Each scene shows the same named points in several views. A view is turned or mirrored, shifted and resized as a whole, has a little noise and may leave points out.

Scene 1
View 1
Z_828: [  4   1   3  -8  -6  -5   9  10  -1  -1   4   6  -4  -6  17   1   4  -1
  -1   0 -12  -1]
Z_498: [  5   1   0  -4  -3  -9  13  11   5  -9   6  -2   3  -4  21   2   6  -9
   1   9 -11  -2]
Z_643: [ 10   1   7  -4  -7  -8   6  13   2  -1  -2   4 -13  -7   8   5   2  -1
   0  -3 -13  -7]
Z_457: [ 20  -1   6   5  -1 -14   5  19   7 -10  -2  -7 -14  -8   4   9  -1  -7
   0   5 -14 -15]
Z_873: [  5   1   6 -11 -12  -5   4   5  -5   7  -3  12 -15 -10   9   3  -2   8
   0 -13 -15  -2]
Z_977: [  5   2   4  -5  -6  -7  11  11   4  -5   3   3  -3  -4  16   3   6  -7
   0   3 -12  -3]
Z_676: [  3   4   3  -5  -5  -6  16  13   7  -8   4   2  -1  -1  20   5   9 -12
   1   6 -13   0]
Z_486: [ 11  -3   3  -7 -11 -14   4   3   2  -4  -1   2 -13 -12  10   6  -6   3
   2  -4 -11  -7]
Z_511: [  9   1   0  -4   4  -4   7  19  -5  -2  10   0   5  -5  17  -5   7  -4
  -6   9 -12  -4]
Z_500: [ 10   3  11  -3  -8  -5   6  15   1   2  -5   7 -19  -5   6   8   3   0
   0  -7 -17  -8]
Z_750: [  5   1   2  -4  -6 -10  13  10   6  -9   4   1  -3  -4  17   4   4  -8
   1   4 -11  -3]
Z_335: [  1   7   9  -9  -5   5   9  18  -6   7   2  14  -6   0  15   0  11  -1
  -4  -5 -17   1]
Z_106: [  1   1  -3  -9   1  -4  13  12  -3  -3  13   1  12  -5  26  -6   8  -6
  -4  11 -10   4]
View 2
Z_500: [-16 -12  -8   2 -11   8   0  -7  -3   8  -4   9 -12  -5 -18   6  19   5
  10 -14   3  -3]
Z_873: [ -6   3   4   1  -6  -3  -7   2  -1   8 -24  -5 -12  -1 -11  14   8  10
   6 -11  11  -1]
Z_511: [-20   4   8  14  -2  22  13  -1  13   2  -2  13  21  -1  -3   4  18   2
  10 -16   5  14]
Z_676: [-19 -10   0  12   4   7  21   0  12   1  11  16   0  -9   5   3  13   4
   9  -9   1  16]
Z_828: [-14  -1   3   9   0   7   8   1   8   3  -6   9   1  -4  -2   7  13   6
   8 -12   6  10]
Z_486: [-11   5   7   6  -8  -8   6  -1   3  12 -11   8 -11  -6 -20   3  12  -3
  13  -7   0   9]
Z_457: [-21  -4  -1   7 -14   7  14  -9   3  13   7  21  -2  -9 -31  -7  23 -10
  21 -11  -7   6]
Z_977: [-16  -4   2  10   0   6  15   0   9   4   3  13   0  -7  -2   4  14   3
  10 -10   2  13]
Z_750: [-17  -4   3  11   2   4  18   1  11   4   5  14  -1  -8  -2   3  13   1
  10  -8   0  15]
Z_335: [-16 -13  -6   6  -1  20   1  -2   3  -1  -7   5   1  -1   6  14  15  17
   2 -18  12   2]
Z_106: [-19   4  11  17   7  16  20   5  19  -3  -1  10  21  -2  13   8  11   5
   6 -13   8  22]
Z_498: [-18  -2   6  14   3   7  22   1  14   2   6  16   7  -7   1   2  14   0
  10 -10   0  19]
View 3
Z_676: [-11 -10  13  -5  -4  -1  -4  -4 -11  14   7   1   3  19   9 -10  -3  -5
  19   2  -7  21]
Z_873: [-21   6   6 -12  -6 -14  20   3   0  30   8  -8   0  17  -6  13   7   9
 -12 -12  11  15]
Z_643: [-11   0   3 -10 -10  -7   8  -1  -2  26   8  -5   6  16  -6  -8   2  10
   1   5  -4  18]
Z_977: [-12  -5  11  -6  -7  -3   3  -4  -7  19   7   1   2  17   4  -8  -3   1
  13   0  -4  19]
Z_335: [ -7   6  12 -14  -3  -8   9 -18  -8  17  14  -7   7  25   3   1   3 -15
  -7  -1   6  24]
Z_106: [-11   1  26   9  -8  -2  12 -22  -8  13  13  11  -4  17  16  -4  -9 -11
  19 -11  10  28]
Z_500: [ -9   2  -1 -19  -9  -8   7  -1  -1  27   8 -12  10  20 -10  -5   4   8
  -8   8  -4  17]
Z_511: [ -5   3  18   5 -15  -2  13 -22  -2  18  13   8   1  16   6 -13 -10   0
  15   3   5  27]
Z_750: [-13  -7  12  -3  -7  -2   1  -1  -8  18   5   1   1  16   5  -9  -4   3
  18   1  -6  18]
Z_457: [ -5  -4   0  -7 -18  -2   2   0   2  28   4  -1   9  13 -11 -25  -5  24
  12  20 -14  18]
Z_486: [-19  -3   4  -5 -10  -8  13  10   1  30   2  -2   0  12  -6  -2   1  21
   4  -3  -2  13]
View 4
Z_500: [ -8  29   9 -24  12  11  -8  -6  -5  -1   8 -16 -10  -2  -7  -1  -7  -6
   7  32  -7   0]
Z_106: [ -6 -19  20  -6  20   9 -16 -20 -21   1   3  -2   0  -5  26  -2  -5  -2
  -4 -10 -18  17]
Z_750: [  0  -5  16 -19  15  10 -14 -11 -16   3   1 -12   8   0   9   3  -1  -3
  -5  14  -1   8]
Z_676: [  3  -7  20 -20  13  12 -22 -12 -15   0   4 -15   9  -7   9   0   0  -5
  -6  11  -5  12]
Z_977: [ -3   0  16 -17  15  11 -14 -12 -15   1   2 -12   3  -3   8   0  -2  -4
  -1  13  -6   9]
Z_643: [-10  15  10 -19  17   9  -2  -8 -12   3  -1 -11  -5   4   3   3  -6  -1
   4  24  -3   3]
Z_335: [-14  17  23 -17  12  17 -20 -12 -10  -8  10 -12 -14 -10   8 -11 -18  -9
  10  11 -26  11]
Z_498: [  1 -10  17 -15  16   9 -15 -14 -17   4   2 -10   7  -4  13   4   1  -2
  -8   6  -5  11]
Z_486: [-11  14   8 -18  20   7   5  -5 -17   8  -9 -10  -2  12   2   6  -7   2
   5  26   6  -2]
Z_511: [ -8   1   9  -7  19   7  -7 -21 -13   5   9  -2  -9  -4  15   4  -2  -1
  -2   4 -19   7]
Z_873: [-24  26  16 -16  20  10   5  -3 -17  -3 -11  -9 -14  11   4  -6 -25  -1
  20  23  -7   1]
Z_828: [-10   6  16 -14  17  10  -9 -11 -16   0   1  -9  -4   1  10  -2 -11  -2
   4  12 -10   7]
Z_457: [  6  14  -4 -22  13   4  -3 -13  -6  14  12 -10   2   0  -5  16  16  -1
 -11  30   2  -4]
View 5
Z_106: [-12   4  -3 -26  -5  -3   1  -8  11  16   0  -7 -14 -11   4   2 -10  -5
   7  -1  -8 -13]
Z_676: [-11   5   2 -18   3  -4  -3  -2   1   9   1 -10  -7 -10  -1   3 -15  -5
  -2  -1  -2  -3]
Z_977: [-10   3  -1 -14   0  -1  -2  -2   6  10   2  -5  -4 -10  -2   3 -12  -7
  -1   1   0   0]
Z_457: [ -2   7   0  -2  -4  -1   1  -2   1   6  -5  -3  12 -12  -6  -4 -16  -5
   0  11   3   9]
Z_828: [-11   2  -4 -12  -1   0  -1  -2  12  12   4  -1  -7  -8  -1   3  -8  -7
   0  -1   1   0]
Z_500: [-10   1  -3  -1   3   0   0   2   9  10   3   2   1  -5  -7   2 -13  -7
  -3   1   9   9]
Z_511: [-11   6  -4 -17  -5  -2   4  -8  12  14  -4  -2  -5  -9   0  -3 -13  -4
   9   3  -3  -8]
Z_643: [ -8   2  -3  -3   0   0   0   0  10  10   2   1   1  -7  -5   1 -11  -7
  -2   3   6   7]
Z_873: [ -9  -4 -10   0  -2   4  -2   2  22  15  10   8  -8  -5  -4   8   0 -12
  -4  -3   7   9]
Z_335: [-20   0  -4 -10   7  -3   2  -2  16  15   4   1 -12   1  -5   2 -14  -5
   3  -6   9  -2]
Z_498: [ -8   5   0 -19  -2  -2  -2  -3   4  10   0  -9  -5 -12   1   1 -12  -5
   1   2  -5  -5]
Z_750: [ -7   4   0 -15   0  -2  -3  -2   4   9   2  -7  -4 -11  -1   3 -11  -7
  -2   1  -2   0]
Z_486: [ -2   1  -5  -3  -7   3  -3   1  11  10   5   2   1 -12  -3   5  -3 -10
  -5   4   1  10]
View 6
Z_498: [  0  -6  -4  -8   4  -2  -5   6  -6   7 -14  -3  -8  -8  -4  -1 -11   5
   4   6   3  -3]
Z_977: [ 0 -4 -2 -7  4 -4 -3  2 -9  3 -5 -1  0 -9 -5  0 -7  2  5 -2  3 -5]
Z_643: [  1  -7   1 -12   7  -4  -9   8   2  -8   0  -3   9  -6  -3  -1  -2   7
  15 -13  -1  -4]
Z_828: [ 2 -4 -2 -8  5 -4 -2  0 -7  1 -3  0  3 -9 -4  1 -3  1  7 -6  4 -5]
Z_511: [  1  -4  -7 -13  10  -4  -1  -5   3  12  -7  -7 -10  -7  -2   4   1   8
   1  -1   6   8]
Z_676: [ -2  -4  -3  -6   0  -4  -6   7 -10   3 -10  -5  -5  -8  -3  -4 -17   7
   1   4   1  -6]
Z_457: [  0 -12  -2 -19  10  -1 -18  20  16  -7 -11  -9   2  -3  -3  -3  -7  15
  21  -6  -7   2]
Z_335: [  0   2  -1  -7   1 -13   1  -8 -11  -2  13  -6   5  -8   1  -1  -3   6
  -6 -17   3  -1]
Z_873: [  5  -5   2  -5   8  -5   0  -5  -7  -9   9   9  18 -11  -4   5   9  -8
  18 -23   5 -11]
Z_486: [  5 -10   1 -10  10   2  -9   9   2  -7  -7   6  10  -8  -6   3   1  -3
  26  -9   1  -9]

In a view up to two points have been moved. Name them for each view, in the order of its rows, or write -.
view 1 -> Z_873
view 2 -> -
view 3 -> Z_106
view 4 -> Z_643, Z_511
view 5 -> Z_500
view 6 -> Z_977
